Points, in no order, along strands that fork and pass close to each other.
In the rows, 128 means zero.
Two points are linked if the straight distance between their rows is under 51.2. Some points are linked to none.
(491): [165 143 178 172 104 107 118 147 115 119]
(416): [171 131 167 163  80 132 117 106 136 110]
(621): [178  95 153 107 162  93 151 157 114 156]
(191): [122 121 126 155  79 168 121  87 173 134]
(712): [157 165 114 143  83 165  97 100 115  65]
(684): [137 158 126 176  90 139 107 126 152 134]
(624): [121  71  99  92 134  95 108 101 147 178]
(374): [ 61 131  67 109 179 153 128 145 117 135]
(197): [107 157 153 166 126 156 126 119 157 136]
(556): [122 146 103  82 169 124 160 137 123 115]
(513): [176 117 100 124  62 149 120  96 106  74]
(474): [153  79 111  92 131  84 103  98 144 172]
(569): [181 101 116 142  63 138 128 103 136 110]
(25): [ 88 106  82  63 152 133 130 103 140 138]
(795): [114  99 100  62 148 121 131  89 153 143]
(811): [135 172 151 147 140 127 141 150 123 104]
(451): [116  79 125 106 167 116 156 141 140 185]
(367): [127 182 113 156 114 177  97 104 144  97]
(779): [140 175 158 146 114 109 122 161  81  80]
(726): [156 115 134  70 138  82 150 141  76  94]
(371): [137 165 176 136 115 117 124 149  74  68]
(132): [118 134 140 193 103 126 114 133 153 172]
(388): [ 60 108 117 162 152 122 139 167 131 172]
(435): [ 73 105  62  76 156 135 118 115 129 139]
(339): [120 111  96  64 136 112 107  80 153 132]
(154): [ 78 143 135 147 158 150 142 144 150 149]
(577): [ 69  82 104  98 164 127 145 131 141 164]
(524): [ 89 185  92 142 175 165 120 148 121 121]
(262): [ 93 144 126 189 113 138 116 143 148 165]
(75): [171  99 132  76 136  71 140 141  81 109]
(342): [141 173 149 133 139 118 138 161 104  95]
(815): [158 100 159 123 170 104 157 157 129 170]
(317): [ 60 114  62  96 167 142 125 139 123 140]
(150): [140 110 106  78 154 100 147 123 131 141]
(486): [ 97 150 137 170 109 169 116 108 169 133]
(125): [139 176  99 154 106 178  87 101 130  85]
(60): [162 100 112  76 144  83 138 126 123 142]
(24): [155 143  84 147  76 159 104 102 138 104]
(54): [120 119  93  79 123 103  85  79 151 134]
(728): [ 51  82 114 121 162 132 148 147 133 163]
(645): [ 55  97 111 141 161 131 144 161 131 165]
(502): [170 100 189 113 152  96 146 167  75 121]
(175): [ 91  66 106  97 157 111 140 125 139 177]
(391): [154 158 152 149  66 132  97 120  84  63]
(87): [120 124 171 159 151 133 145 150 150 175]
(184): [115 119 103  85 162 113 153 127 135 144]
(650): [129 168 154  97 152 130 147 147  82  65]
(747): [164 141 183 161 133 106 136 159 118 132]
(92): [151 120 131 152  77 158 122  91 161 123]
(226): [150 138 126  81 149  98 153 147  94  94]
(538): [154 163 139 149  75 151  96 107 105  63]
(385): [ 98 187 131 147 149 174 125 124 146 110]
(329): [104  76  93  90 142 103 126 113 141 173]
(620): [171 131 186 171  84 118 116 123 122 111]
(675): [105 133 129 162  92 176 113  93 173 131]
(209): [127 169 158 156 126 139 132 130 145 116]
(750): [140 141 126  90 157 104 159 148 111 110]
(218): [137  86 140 111 168 109 155 142 138 178]
(544): [105 187 119 138 156 159 124 138 132 112]
(352): [181 105 117 130  55 137 124 105 106  83]
(736): [180  78 120  85 137  77 118 117 125 156]
(322): [167 103 114 140  70 152 135  93 150 121]
(504): [166 128 187 149 148 105 146 161 117 143]
(711): [ 76 161  82 122 176 151 131 156 120 131]
(497): [ 75 138 121 181 135 127 128 160 141 171]
(432): [158 130 156 148  49 122 103 112  82  80]
(242): [172 113 150 146  51 127 107 106  94  87]
(45): [117 118 136 186  90 138 110 114 167 164]
(364): [130 120 167 143 166 121 156 152 141 168]
(27): [116 151 140 124 161 125 156 149 138 135]
(677): [111 179 127 155 125 184 106 107 151 103]
(754): [174 105 182 123 153  93 149 164  98 135]

A fork is a point with three links. Follow the links from the first point to the second and name the forks in between, in order.
(624); (577) | (175)
(218); (502) | (815), (754)
(747); (621) | (754)
(322); (242) | (352)
(621); (577) | (815), (175)
(502); (218) | (754), (815)
(451); (621) | (815)
(504); (329) | (754), (815), (175)

A fork is a point with three links, a tip a point with one. Leave the first point through the second and follow the links. Name the first fork or tip that comes.
(486); (675) | (352)
(747); (491) | (416)
(491); (747) | (754)
(184); (150) | (175)
(60); (150) | (75)
(711); (374) | (54)
(175); (451) | (815)
(577); (728) | (45)

Name the points in between on the shortest way along the links from the first point to the second, in order.
(132); (645) | (262), (497), (388)
(60); (624) | (736), (474)
(322); (712) | (569), (352), (242), (432), (391), (538)
(209); (191) | (197), (486), (675)
